Each row is a point on a landscape with many valleys, with its height.
A ball rolls from a point to the lowest of its 2 nearest points, and stops where none of them is lower. Distance is the straight distance between rows; heights are no part of it.
Z16: [106 145  98  91 150 135 156  75 154 122  99 115 149  92  64 129 117 168
 132 100 181 200 110 137 114 137 155 136 102 102 121 159 113  97  95  90
 116 179 146 137 147 141]  h=35.9
Z421: [137 151 120 148 174 165 116  79 139 136 122 175 130 113 134 127  96 112
 119 141 122  81 157 121  94 132 155 120 205 155 118 135 128 147 166 167
 127 117  86 148 123 158]  h=25.8
Z605: [156 116 184 103  86  89 143 173  98  85 143 131 131 185  92 167 166  68
  82 126  82 148 126 125 118  91 142  91 135 121 136 103 146 121 115 151
 140 112  86  93 148 184]  h=51.4
Z464: [113 147 112 125 146 163 116  81 130 126 120 196 144 113 164 121 111 127
 127 118 123 117 124 110 125 151  74 128 191 170 124 105 116 136 172 157
 159 108  97 158 106  93]  h=74.2
Z45: [ 87  93 105 135 120  76 106 100 115 117  99 133 146  85  82 126 121 179
 167 152 141  86 140 150 119 102 127 112 178 147 150 137 122 114 191  91
  88 150 104 113 131 110]  h=82.8
Z24: [139 147  98 126 171 138 156 106 153 141 116 113 126 148  75 116 130 147
 150 115 151 159 138 161 103 139 184 141 140  98 101 168 121 109  95  94
  98 183 142 135 152 156]  h=41.8
Z834: [147 125 120 144 106  95 111 174 139 103 132 111 102 163  81 149 170 125
 155 141 122 169 122 136 165 116 130 135 146 115  87 134 149 147  83  84
 113 104 138 109 146 130]  h=41.4
Z810: [104 140 126 104 149 144 123  47 157 147  82 149 173  61 104 113 116 141
 176 135 172 107 157 143 169 121 149  94 150 110 155 137 120 101 207 106
 155 199 106 179 141 108]  h=48.9
Z598: [141 132 153 144 107 129 128 143 104 112 153 134 109 157 161 100 104  95
  77  96  97 123 120 149  93  91 112 171 118 181 113  92 130 152 108 183
 130  87 119  80 114 148]  h=51.9
Z449: [115 139  99 140 186 148 140  95 148  92 117 129  98 114 158 116 106 104
 107 109 172 151 112 123  86 149  78 151 109 163  94 133 126 134  95 150
 131 112 148 145  97 170]  h=36.1
Z692: [141  87 164 119  99  82 162 187  86  67 112  52 137 158 110 134 157  92
 138 109 109 121 142 146 104 119 140 144 137 124 117 154 127  99 104 118
 117 138 157  81 154 190]  h=35.7
Z380: [132 159 105 126 118 191 108 119 150 155 152 142 127 123 164 116 114 119
 146 115 112 120  79 143 121 159  86 121 120 149 113 138 135 173 168 158
 169 109 103 142 122  60]  h=74.8
Z109: [153 129 168  96  88 113 144 166  89  94 112 109 144 177  99 143 131  86
  98  93  74  91 152 119 106  95 163 105 164 132 128 129 127 107 147 149
 131 136  93  89 147 182]  h=47.3
Z466: [120 120 152 138  94  90 182 135  83 142 123 101 150 162 122 127 137 149
  99 128 100 137 139 160 119  95 186 172 119 107 115 152 130  65  98 130
 108 135 144  77 145 131]  h=22.9
Z953: [137 128 155 111  96 114 112 125 100 120 132 144 119 146 130  96 135 104
 114  83 115 115 126 126 106 111 118 138 144 153 148  75 105 131 125 142
 129 109 116  91 131 127]  h=47.4
Z453: [181 159 100 115 170 161 120 154 174 110 151 121 105 167 121 110 125 127
 112  85 150 167 111 119 113 113 116 169 121 132  80 143 122 156  77 137
 113 112 166 100 136 171]  h=42.6
Z644: [106 129  94 158 156 171 125  64 163 141 167 138 126  93 132 137 114 106
 149 169 188 169 101 146 145 179 134 100  93 118 145 124 138 138  83 122
 143 152 117 165 110 106]  h=80.9
Z781: [124  99 122 153 122 124 120 102 126 106 119 121 114  98 127 132 146  85
 203 165 164 113 149 127 166 167 129  91 152 121 161 109 119 136 126  90
 135 129 118 136 136 122]  h=29.2
Z560: [ 90  96 133 139 137 148 125  65 147 132 110 169 152  78 179 125 105 124
 147 163 179 116 123  92 155 173  61  78 137 144 150  93  98 145 160 136
 163 129 111 175  98 103]  h=76.5
Z765: [150 112 131  79 105 127 116 180 123  89 116 103 136 182 116 137 141 130
  69  77 124 132 125 114 135  80  97 155 186 160  64 159 114 150 113 138
 108 101 137  82 152 161]  h=83.9
Z407: [108 110 130 121 145 121 139  61 112 142  96 135 172  51 144 107 108 155
 150 161 170  92 137 109 143 140 152  89 120 102 162 122 104 114 186 120
 135 164 127 159 125 104]  h=44.8
Z353: [124 140  98  77 168 167 145 112 149 150 111 111 147 100 121 120 126 148
 124  95 125 105 108 151  96 122 113 123 136 117  89 193 135 153 195 138
 125 149 123 137 140 125]  h=69.4
Z459: [135 129 122  73 109 133 120 175 140 122 116  83 150 146 123 123 147 146
  97  59 116 158  84 132 148  97  89 176 140 158  67 166 118 132 121 139
 135 118 166  95 158 100]  h=80.2
Z910: [120 153 126  91 124 160 132  67 155 189 112 159 159 106 108  95 159 156
 158 106 154 135 141 156 150 122 160  92 138 104 151 134 112 118 175 106
 134 181 119 162 169 100]  h=52.3
Z734: [136 126 117 134 141 136 163 140  96  87 112 122 135 106 188 114 102 100
 112 105 115 106 110  89  97 138 104 147 117 140 101 114 136 128 164 164
 149  86 146 123  98 125]  h=7.6
Z783: [151 135 116  87 128 155 149 150 116 131 112 139 155 163 145 136 155  72
 135  98  91 109 157 131 131 119 130 129 209 118 103 163 137  96 160 128
 156 119 115 134 156 128]  h=75.1
Z270: [158 144 152 146 134 119 119 146 139 107 146 141  78 170 140 122 133  90
 111 129 139 161 149 129 132 120 116 167 121 144 122  83 109 143  63 139
 137  96 153 117 129 168]  h=52.4
Z961: [148 162 146  98 109 118  87 157 134 105  97 165 103 149 133 161 155 130
 122 124 124 135 125  77 152 113  61 106 115 136 132  92 110 171 138 123
 137  95 118 132  95 133]  h=66.6
Z102: [120 129 118 151 169 153 158  97 122 153 162 145 155  96 204 104 106 105
 118 152 127 119 121 124  92 152 121 140  70 110 138 126 139 118 141 180
 144 115 141 145 103  98]  h=33.5
Z712: [139 156  98 105 134 166 126 115 144 137 124 120 127 125 123  95 131 142
 134  66 124 149 100 127 129 130 124 155 131 131 121 130 119 107 117 119
 138 141 148 101 124  94]  h=65.7
Z84: [150 121 120 114 156 106 134 140 132 127 113 109 137 119  94 120 152 118
 184 152 137  88 161 128 125 124 171 103 144  74 136 151 141 123 175  90
 103 149 129 142 160 163]  h=42.9
Z821: [125 153 108 119 105 140 122 103 125 170 113 126 142 122  76 142 147 199
 153 138 108 121 128 163 158 119 204 106 164 107 121 168 147 115 167  93
 100 156 111 127 140  85]  h=55.7
Z401: [148 117 113 111 130 114 160 119 109 120  79  91 175 126 100  94 145 131
 176 102 142 103 158 165 128  75 196 155 187 108 116 164 116  68 162  82
 101 172 142 101 172 141]  h=30.6
Z358: [112 122 102 179 179 129 145 145 121  90 121  96 105  74 174 114  79 138
  94 125 166 145  94 116 109 137  97 177  37 154 112 109 155 138  99 163
 140  91 169 148  70 138]  h=32.5
Z37: [116 103 132 126  93  75 150 124  88 125 105 103 146 124  87 135 140 164
 149 132 133 131 127 131 119 109 161 145 136 113 137 140 116  96 124  87
  94 135 137  92 164 115]  h=13.6
Z896: [147 134 150 107 159  99 143 140 112  82  96 139 120 122 134 134 117 126
 126 129 128 105 160  65 118 136 132 122 152 108 141 110 112 107 145 127
 133 108 144 133 109 185]  h=54.1
Z770: [183 132 165 101 126 152 131 136 122 109 135 158 121 185 151 120 150  78
 103 102 142 144 166 115 128 106 129 152 177 147 110 109  96 136  97 150
 140  99 141 125 159 186]  h=47.6
Z83: [114 102 130 172  86  86 105 161 105 140 157  88 105 120 105 136 122 146
 120 155 123 132 107 164 145 125 138 142  76 142 137 117 153 160  91 123
 102 101 116 100 126  91]  h=60.2
Z292: [129 121 100 119 143 126 163 136 114 119 118  80 135 115 124 105 114 151
 127  96 126 145 109 137 116 125 148 174 109 114  91 158 134 103 115 127
 117 127 174  89 126 124]  h=61.5
Z354: [107 111 113 191 154  92 120 153 130 152 190 118 138 111 162 126  88 135
  97 191 128 137 111 152 160 131 153 169  63 108 142 126 172 107  97 139
 119 116 144 126  89  82]  h=85.5
Z978: [120 162 156 112  92 130  94 141 140 191 155 166 128 134 129 141 145 195
 113 129  87 136 115 103 148 118 118 103  90 120 176  97 127 139 152 139
 129 131 113 135 117  78]  h=66.8
Z480: [135 131 131  76 108 129 154 149 116 183 129 125 160 169 120 104 182 144
  98  85  86 121 129 163 111  78 146 128 150 109 121 154 113 107 150 133
 103 144 129  94 166 118]  h=59.1
Z634: [119 133  89  76 186 162 140  75 158 113  85 133 178  72 125  86 104 119
 147  80 174 115 127 152  98 112 106 117 153 132 103 155 114 127 216 126
 146 172 121 162 140 134]  h=65.8
Z777: [109 148  93 147 130 167 129  98 170 161 169 117 116 122 113 150 132 133
 139 156 150 184 102 171 168 158 151 125 104 120 106 158 171 128  84 101
 147 164 127 168 131  88]  h=82.2
Z363: [165 132 136 127 195 150 138 120 139  65  97 144 120 145 138 107 102  89
 122 115 149 105 187 106  82 118 143 147 191 154 113 134  92 114 116 151
 111 126 156 136 124 252]  h=35.6
Z853: [146 119 153  99 101 125 155 172  99 118  99  73 135 171 114 121 140 116
 101  86  79  93 156 146  89 102 169 147 163 124 108 173 108  94 120 130
 109 169 145  91 161 186]  h=42.1
Z136: [123  99 148 124  98  61 116 163 104  72  96 121 123 112 107 162 149 123
 149 162 158 116 126  94 150 135  77  81 118 114 157  96 118 150 143  99
 115  84 112 118  99 151]  h=29.7
Z369: [115 101 122 107 129 142 148  87 139 135 116 163 162  80 158  91 104 161
 137  98 164 121 104 120 111 134  73 111 108 127 116 103  97 155 204 134
 145 126 123 137 125  84]  h=44.6
Z542: [114  98 125 120 131  78 138 171 122  80  93  87 110 130  98 157 148 124
 164 144 150 116 142 111 132 155  91 109 126 106 138 151 126 113 125  77
 106 123 142 123 123 170]  h=17.3
Z225: [123 175 108 116 165 171 110  83 156  98  93 131  79 108 111 146  87 129
 114 106 168 132 113 113 109 166 108 119 126 161 122 135 119 151 100 140
 139 147 121 162  91 176]  h=26.9
Z167: [149 164 100 152 177 172 129 135 147  95 128 134 106 136 197 113  96  77
 104 117 120 130 119 102  68 146  74 172  87 160 118 124 130 134 105 197
 150  88 144 144  89 158]  h=33.8
Z929: [160 182 136 148 121 163 118 128 150 173 158 173  95 179 126 134 149 132
 109 123  97 159 149 133 145 119 173 148 151 139 129 109 141 122  79 142
 139 136 129 141 157 137]  h=16.6
Z352: [ 88 133 117 160 119 141 133  92 125 172 172 109 124 121 112 169 102 177
 116 195 148 154 117 170 167 151 187 138  97 120 139 167 146 104  77 102
 119 169 133 152 114  74]  h=83.2
Z181: [137 143 127 142 122 117 116 163 155 139 154 137 115 141 144 122 143 117
 118 131 119 174 107 132 171 117 117 169  94 124 108 119 167 138 109 128
 159 101 144 116 127  92]  h=51.0
Z409: [180 172 141 149 124 141 100 164 144 111 132 157 107 177 114 153 120 100
 108 134  67  99 149  70 106 123 136  94 152 129 144 107 134 155 134 160
 123  97  89 107 108 181]  h=62.3
Z677: [145 168 124 155 159 169 153 108 139 178 170 149 146 139 176 115 117 106
 114 162 117 155 126 145 133 150 173 158  80  88 136 132 154  96  97 160
 160 138 142 138 121 101]  h=27.4
Z892: [142 156 132 103 121 172  99 106 164 157 121 187 122 141 151 131 164 116
 156 108 113 142 135  91 155 144  76  90 144 130 152 101 113 135 143 124
 163 136 115 163 135 106]  h=33.4
Z588: [123 129 141 154 190 125 151  88 127 122 119 151 111 127 124 152 102 128
 129 178 150 119 168  97 109 168 163 127 159 120 134 139 125 105  91 127
 125 151 143 163 119 192]  h=22.8
Z941: [122 125 123 116 159 119 119  94 117 108  98 139 131 102 114  98 112 112
 139 106 137  69 158 141  98 112 148 135 183 152 137 123 113 125 175 131
 116 149 112 126 141 159]  h=56.3
Z92: [144 103 147 127 141  98 165 159 112  83 102  78 106 153 107 141 143 113
 156 134 144 127 172 136 108 141 144 144 143 111 117 172 121 105 103  87
 113 147 164 131 157 211]  h=28.5
Z264: [110 122 153 152  99  71 113 179 123 131 138 117 149 102 161 105 104 138
  84 111 122 149  89 130 150  89 102 199  40 140 144  75 156 121 139 146
 167  89 134 109 107  74]  h=68.4
Z563: [136  98 126 165 139 120 165 148  97  92 135  87 128 127 141 142 113  81
 155 177 110  86 147 133  95 164 153 128 143 109 104 172 154 124 124 129
 120 114 129 112 129 171]  h=67.7
Z705: [134 136 129 166 153 145 139 100 119 139 154 176 123 130 164 144  94 110
  89 168 102 103 147 108  90 132 158 128 148 139 120 127 146 139 130 182
 128  89 105 126 108 146]  h=17.1
Z730: [105  98 124 134  85 109 131 101 108 133 122 121 136 107 115 127 138 145
 167 141 143 127 123 141 166 138 136 121 131 123 146 120 128 116 131  86
 128 127 117 107 145  73]  h=22.3
Z519: [124 149 145  88  82 161 129 118 132 189 134 141 129 149 122  99 177 140
 144  75 107 121 137 163 137 110 147 102 142 138 144 121 111 126 146 117
 137 155 123 129 178  91]  h=55.5
Z389: [153 144 102 167 173 154 153 129 152 104 121  93 100 123 116 124  67 147
  81 106 141 148 103 111  75 129 146 169  68 142  74 154 144 150  91 161
 115 116 158 110  98 192]  h=45.1
Z537: [154 138 111  54 119 163 123 154 144 141 103 109 155 150 100 133 161 143
 128  61 122 161 125 122 162 103 127 137 178 129  82 184 124 108 134 101
 132 151 156 127 178 116]  h=76.3
Z593: [110 129 104 150 149 138 134 142 140 115 121  70  91  93 121 125  90 147
  87 108 156 134  78 151  87 139 106 165  56 164  77 154 151 172  98 162
 132 114 155 126 105 137]  h=39.5
Z882: [118 125 121 142 178 135 154  65 118 112 124 136 116 111 126 108 100 130
 130 127 165 157 141 134 103 155 158 152 124 130 137 122 114  93  75 129
 129 166 153 140 123 164]  h=13.5
Z631: [108 124 120 112  89 107 112 138 141 174 132 142 143 141  76 155 179 209
 154 143  94 171 125 140 160 102 139 105 142 106 128 157 140 119 134  82
  87 128 126 117 159  77]  h=51.6
Z467: [ 73 102 106 147 124 133 124 121 153 171 159  92 142  69 147 116  94 169
 104 145 167 159  88 166 143 157  94 139   8 130 166 147 134 138 110 139
 138 154 144 162 108  76]  h=73.3
Z927: [126 128 116 165 146 141 124 148 120 101 132 125 109 106 197 106  88 110
  92 109 128 123  88 122 106 128  63 174  67 170 118  90 135 159 137 186
 163  83 135 143  81  99]  h=23.0
Z434: [127 155 107  99 109 174 120 142 146 167 133 113 124 130 123 139 138 162
 125 105  85 105  87 137 127 137 119 117 128 130  97 177 150 161 181 142
 144 136 112 131 130  79]  h=72.5
Z791: [155 143 138 154 120 102 166 172 128 159 134 105 120 197  95 130 139 149
 114 134  94 163 143 148 127 113 204 166 107  87 105 150 129  97  74 116
  94 153 158 109 151 141]  h=29.3
Z398: [167 128 119 107 151 149 117 164 134  73 108 113 121 143 149 112 133  58
 153 110 127  83 137 118  84 130  88 125 165 139 103 138 109 159 161 159
 118  85 117 116 129 171]  h=57.1
Z245: [ 96 121 131 149 124 120 159 106 100 132 132 108 136 105 159 110 106 140
 113 113 139 153 115 136 138 137 140 178  76 123 122 131 146  85 102 138
 151 137 166 118 121  91]  h=57.9
Z154: [132 125 102  83 105 135 121 151 151 148  92 116 160 136  93 119 181 144
 172  83 104 119 144 146 161 101 135  98 179 103 120 169 126 103 182  80
 110 169 126 124 179 101]  h=72.8
Z502: [135 161 142 146 104 156 149 119 143 197 173 132 114 168 132 116 162 124
 127 135 112 158 136 176 151 121 196 147  93 116 117 130 153 105  90 134
 143 153 142 139 159  92]  h=22.4
Z855: [126 123 112 126 140 114 126 146 119  76 115 159 142 118 173 137 124 102
 134 134 113 113 114  73 135 144  60 109 155 123 120 101 143 132 167 135
 155  70 116 131  85 115]  h=26.0
Z279: [120 160  86 113 165 172 136  72 137 111 123 168 135 117 146 104  96 135
 112  76 133 142 112 121 102 127 116 154 176 167 117 127 121  99 133 151
 146 135 123 134 108 122]  h=70.1
Z25: [102 126 127 151 119 134 121 123 142 144 151 137 137 102 172 120 105 121
 125 140 140 160 101 120 176 150 101 150  71 124 133 111 151 120 116 135
 177 120 137 144 105  63]  h=54.6
Z804: [105  76 160 129  86  70 137 133  75 102 124 129 147  97 142 129 128 116
 139 142 141 106 114 114 132 131  92  95 106 114 165  76 112 143 157 121
 137  99 107 107 122 107]  h=30.8
Z174: [138 129 123  98 129 111  86 122 146 135 100 153 160 121  99 125 163 118
 191 111 107 107 171 133 163  99 126  84 194 114 150 117 124 117 200  86
 121 158 102 139 152 125]  h=69.8
Z816: [128 119 140 174 111 143 117 140 112 148 160 104  76 120 130 137 105 122
 115 160 138 114 125 138 121 140 156 130  68 133 137 119 148 173  95 148
 125 116 122 137 124 131]  h=58.3
Z458: [118 121 160 140 114 101 118  93  95 153 132 164 120 130 105 145 133 144
 127 166 128 111 156 123 135 127 173 117 162 134 165  96 115 118 103 120
 109 143 115 133 134 145]  h=16.7
Z124: [152 128 108 118 199 141 149  93 150  94 119 125 125 120 120  84 108 115
 141 102 171 137 154 130  67 126 144 147 147 120 112 129  99 112 106 128
 102 146 162 126 139 201]  h=24.2
Z991: [177 139 129  89  91 144 100 198 133 111 134 119 113 207 108 160 188 105
 104  80 101 158 129 123 177  81 110 129 194 150  76 139 141 144  98 118
 129 112 122 119 165 146]  h=87.0
Z648: [162 131 104  98 173 131 122 126 151 127 111 118 142 139  85  98 140 129
 150 106 146 125 163 144 115  89 177 139 181  99  95 161 122 114 154 100
  87 155 138 127 170 167]  h=37.3
Z29: [125 131 131 137 162 132 147  92 101 159 153 150 162  83 170 114 103 132
 132 172 137  97 123  85 121 151 149 105 111  99 173  95 117 119 148 149
 128 122 133 144  96  94]  h=39.3
Z455: [120 115 134 195 144 104 123 173 105 110 177 115 123 125 162 148  85 100
  94 183  99 120 122 115 131 146 136 152  81 121 150 104 177 121  96 169
 131  85 119 119  73 130]  h=86.8
Z314: [147 144 164  96 118 133 119 127 128 133 125 176 130 160 150 117 169  86
 132 101 127 147 158 106 142 119  98 123 162 136 154  76  93 120 118 133
 150 118 133 128 143 140]  h=41.6
Z189: [194 182 124 150 112 165  96 157 160 136 144 141  83 173 125 128 130 125
 104 109 100 122 118  96 109 110 129 136 111 148 124 109 134 184 114 161
 127  99 115 106 130 154]  h=58.8
Z835: [119 147 135 132  90 128  70 135 150 129 117 159 105 123 149 149 128 151
 132 134 134 154 101  91 192 139  46 120  86 142 149  71 119 163 120 113
 152  99 119 142  80  78]  h=70.5
Z549: [151 135 138 147 139 147 137 130 120 122 124 130 120 161 132 154 125  70
 140 166  92  81 182 125 104 144 187 118 185 115 116 168 144 122 147 144
 128 129  97 141 148 177]  h=70.2
Z859: [124 134 164 151 113 125 119 117  99 117 123 138  83 122 152 128 118  94
 117 146 151 120 136 120 131 162 114 134 107 145 151  84 113 161  93 146
 144 103 128 147 103 144]  h=55.9
Z996: [ 92  97 141 127  75  92 129 159  99 138 130  84 133 102 124 125 129 163
 110 119 108 125  82 157 130 117 102 153  82 144 113 141 136 154 144 146
 137 111 129 101 137  72]  h=62.8
Z217: [ 98 125 170 116  52  79 113 182 103 130 136 108 132 144 115 137 130 139
  92 104  93 146  95 129 148  96 108 150  66 139 152  95 143 121 130 141
 148 111 113  93 125  89]  h=65.6
Z146: [ 90 131 120  89 136 131 128  63 130 102  76 125 114  86  85 142 103 173
 118 101 185 161 123 119 124 136 109 129 137 149 119 153 104 121 128  94
 128 162 134 153 129 138]  h=27.5
Z998: [ 72  85  90 149 121 120 120 115 151 153 132  87 124  86 110 135 121 174
 140 146 150 149  94 153 146 166  97 105  68 119 160 161 123 126 102  99
 111 159 145 129 115  74]  h=75.3
Z462: [125 141 138 161 132 128 139 111 137 170 156 160  99 163 117 142 109 147
  80 161 101 120 154 130 110 130 171 129 142 132 127 136 138 133 106 149
 105 136 118 125 133 151]  h=7.9
Z979: [151 157 107 118 135 171 132 127 138 155 126 140 124 142 130 142 145 100
 157 140  99 111 146 114 134 146 167 114 166  99 108 165 152 126 158 120
 147 137 108 153 147 118]  h=72.4
Z865: [157 153 148 157  99 133 124 165 138 149 172 137 120 186 133 121 128 103
  80 114  54 120 124 143  93  97 154 138 120 143 123 116 145 142 109 170
 125 103 104  78 142 146]  h=55.3
Z539: [144 128 135 103 182 114 144 115 115  48  92 150 129 127 152 112 114 105
 119 104 177 127 158  86 121 105 104 144 189 153  98 108  90 111 131 125
 116  95 157 134 115 209]  h=45.5
Z964: [127 106 126 189 137 126 106 153  99 123 169 115 123 102 148 160  88 115
 130 201 140 103 127  94 157 167 148 107  97 116 190  92 133 131  85 132
 129 109 132 141  67  98]  h=88.3
Z630: [145 122 105 147 143 138 111 123 151 120 126 120  92 129 105 133 150 111
 173 142 154 143 122 134 141 152 116 116 140 120 106 127 137 157 113  97
 117 109 134 127 134 129]  h=35.5
Z558: [120  90 123  97 105 142 117 114 160 137  88 140 147 107 140 114 146 127
 165 101 157 116 119 122 147 138  51  85 126 121 114 116  94 182 198 100
 148 128 113 137 139  96]  h=51.2
Z787: [ 87 146  95 158 161 150 143  91 140 131 149 146 110 103 166 105  84 149
  80 103 127 148  95 137  99 142 100 163 102 170 126 128 132 110 100 162
 137 134 138 143  83 120]  h=43.8
Z396: [136  86 150 169 119  79 151 156  81  74 147 106 114 144 122 142 128  82
 120 159 112 106 136 142  93 130 135 125 132 131 125 118 147 141 100 147
 115  87 111  93 112 185]  h=65.2
Z676: [108 126 132 127  88  81 108 174 153 154 141 122 132 155  97 143 170 160
 127 140 103 194 114 142 179  99 130 162  96 114 105 144 164 119  99  95
 120 115 148 118 167  83]  h=46.6
Z739: [103  92 122 188 131 101 147 135 103 141 170  82 132 109 133 162  99 154
 128 214 160 134 119 144 155 153 167 148  67  97 141 153 154 100  73 101
 116 146 154 140 105  93]  h=84.3
Z120: [134 154 125 151 101 146 100 122 145 162 147 144  81 149  83 156 163 166
 157 148 104 140 141 135 151 143 185  85 142 129 136 118 146 139 103  87
 103 157 116 168 146 107]  h=17.7
Z130: [137 111 145 144 177 108 138 123 134 104 116 137 113 148 122 126 141  87
 171 165 148 113 189 132 103 154 134 116 180 117 139 136 115 113 100 111
 106 135 138 150 150 211]  h=30.9
Z796: [137 118 152 107 125  94  81 126 139 110  85 177 158 122 109 156 172 110
 180 147 124 115 166  91 174 118  83  63 193 118 156  81 120 140 169  99
 127 121 100 151 130 153]  h=66.1
Z52: [ 95  87 125 156 159 135 139  43 142 145 153 152 153  66 155 126 109 124
 155 196 203 147 124 112 164 172 112  81 118 122 169 102 106 127  97 117
 142 143 137 162 112 108]  h=79.2
Z583: [131 124 174 134  94  91 153 156  89 127 158 140 138 167 136 166 143  91
  96 169  82 132 145 119 136 120 155 117 125 102 129 117 163 108 120 145
 155 112 108 113 135 146]  h=54.9
Z963: [126  94 155  58  89 105 107 148 134 122  89 122 153 131 111 107 172 136
 148  79 145 128 131 128 136  91  74 104 147 132 115 117  80 165 184  99
 115 126 118 111 174 114]  h=57.3
Z694: [130 159 124 101 146 165 113  67 148 134 111 152 106 100 102 143 118 144
 131 120 159 143 127 110 135 155 138 113 140 129 130 133 130 142 137 114
 144 155 119 175 129 133]  h=17.6
Z170: [184 164 127 140 171 140 123 155 153 110 127 143 105 156 107 134 105 130
 129 130 115 100 158  71  98 135 164 111 146  97 131 129 125 142 132 132
 105 118 131 119 121 194]  h=59.9
Z840: [128 147 148  87  97 117 127 151 114 166 139 166 149 161 122 140 154 160
  89 109  64 121 133 115 122  95 121 110 149 117 139 130 136 123 154 139
 127 123 105 111 131 118]  h=63.1
Z510: [126 129 108 105 175 149 124 103 140  78  74 130 128  90 152  89  93  96
 153  94 167  86 138 117  99 120 100 125 164 151 105 117 107 141 193 139
 140 120 130 155 109 155]  h=60.8
Z182: [179 174 130  96 122 173 101 136 162 140 120 152 105 163 110 135 125 159
  88  88 112 118 138  93 112  97 132 124 162 147 102 143 122 173 152 138
 115 125 115 125 146 160]  h=62.7
Z482: [115  97 139 155 143  98 146  64  94 123 114 132 133  86 120 108 113 141
 158 153 171 113 145 125 124 146 165 134 149 132 172  97  93  85 103 101
 117 157 136 129 134 140]  h=22.2
Z425: [ 63  70  90 149 128  69 139 113 117 128 114 105 150  77 103 141 118 194
 150 173 158 102 119 137 102 136 111 117 122 127 149 177 123 102 148  86
  70 139 128 121 122 111]  h=80.3
Z615: [129 116 166  68  65 113 107 156 119 122 106 142 125 158 123 151 160 134
 107  99 124 150 115 120 153  96  54 111 127 147 101 102 111 173 151 115
 149 102 112 124 144 108]  h=62.2
Z837: [109 111 180 111  81  85 110 152  92 116 165 162 152 157 126 170 163  77
 108 163  79 143 107 129 150 113  98  77 102 117 163  86 154 123 128 149
 170 111  67 127 122 122]  h=58.0
Z335: [154 110 132 118  94  93 150 164 106 113 116  91 158 174  74 126 172 131
 169 104 110 132 146 156 130  88 180 141 185 109 126 145 115  79 119  75
 104 154 135  87 183 127]  h=23.1
Z595: [193 134 127 123 138 134 147 168 146 129 149 109 117 192 110 112 149 115
 131 101 117 161 139 142 118 114 175 155 150 108  88 144 124 128  85 116
 100 126 153  95 170 156]  h=35.2
Z408: [ 94 156 118 153 110 159 121 154 138 186 168  90 130 116 165 129  98 157
 101 144  90 124  86 172 166 141 152 163  58 122 146 155 170  98 123 156
 149 155 141 136  82  52]  h=13.4
Z741: [ 77 127 144 151  83 118  97 152 120 177 185 115 123 120 143 138 102 179
  98 157 107 126 106 168 164 124 135 142  76 148 183 121 138 118 118 141
 127 148 116 142  88  54]  h=10.1
Z186: [ 83  80 135 125 111  94 142 117 111 147 136 135 157  80 151 115 109 174
 119 145 141 102 107 133 106 130  83  95  82 123 149 109 111 162 180 129
 113 111 117 128 120  83]  h=37.7
Z577: [163 110 165 120 129 107 134 173  93  53 111 104 123 145 133 135 138  40
 140 139 111  87 154 122  81 132 123 102 151 132 134 112 116 144 141 162
 126  80  97 112 113 223]  h=61.9
Z623: [111 120 127 174 100 117 112 144 114 174 181 132 117 146 107 149 142 155
 152 189 102 113 125 152 150 140 180  84 128 109 174 119 138 120  94  98
  91 155 109 133 116  85]  h=10.7
Z131: [157 131 103  94 159 155 113 159 155  89 122  94 115 146 154 108 139  96
 124  78 150 119 109 132  93 120  61 150 137 152  85 143  98 161 114 140
 114 102 157 105 128 163]  h=50.5
Z587: [100 145 148 133 118 161  84  87 137 151 135 183 110 105 160 148 111 151
 120 156 144 128 103  93 171 161  74  94 117 163 168  83 104 166 129 142
 172 128 110 181  80  82]  h=73.5
Z904: [ 97 101 121 144 115  93 138 158 150 162 133  87 163  80 163  87 108 165
 103 117 139 162  80 157 147 114  98 182   6 120 133 126 140 127 139 149
 146 117 167 127 124  58]  h=71.1
Z918: [ 97 114 163 113 108  88  99 127 103 119 131 177 145 140 128 182 159 111
 132 172  94 110 133  96 148 126  79  67 171 129 158  93 137 135 141 121
 133 121  77 135 105 128]  h=61.7
Z597: [131 163 112 130 128 181  92 108 172 173 154 173 116 137 127 143 174 132
 182 152 111 140 148 127 156 155 149  59 150 119 152 110 134 131 128 112
 130 165 115 187 149 105]  h=24.5
Z674: [135  98 125 129 116 126 132 125  98  93 101  90 116 108 128  96 127  95
 164  90 131  93 130 140  97 135 127 137 142 139 138 111 110 130 138 121
 123 128 130 104 131 133]  h=52.1
Z532: [ 82  85 134 164  80 107 122 148  96 160 183 103 141 118 147 137 122 126
 129 172 108 105 120 156 148 150 133 103  82 124 201 109 124 104 109 126
 117 147 124 112 105  73]  h=2.3
Z180: [ 90 115  93 144 139 122 137 120 122 149 127  83 122  94  87 146 100 204
 119 158 139 115 106 151 107 146 152 113  91 110 126 191 139 124 126 117
  80 152 130 128 111 108]  h=77.7

Call two points neighbours if one is among the 2 nearest of the other. Go from one point of each pair to the other, from neighbour to neighbour, staying as low as possible. Name the highest point that can't be avoided.
Z694, Z734 | Z449
Z462, Z542 | Z130
Z462, Z532 | Z941
Z734, Z648 | Z24
Z462, Z882 | Z482

Where does a ball stop that starts at each point below?
Z455 | Z542
Z840 | Z462
Z783 | Z37
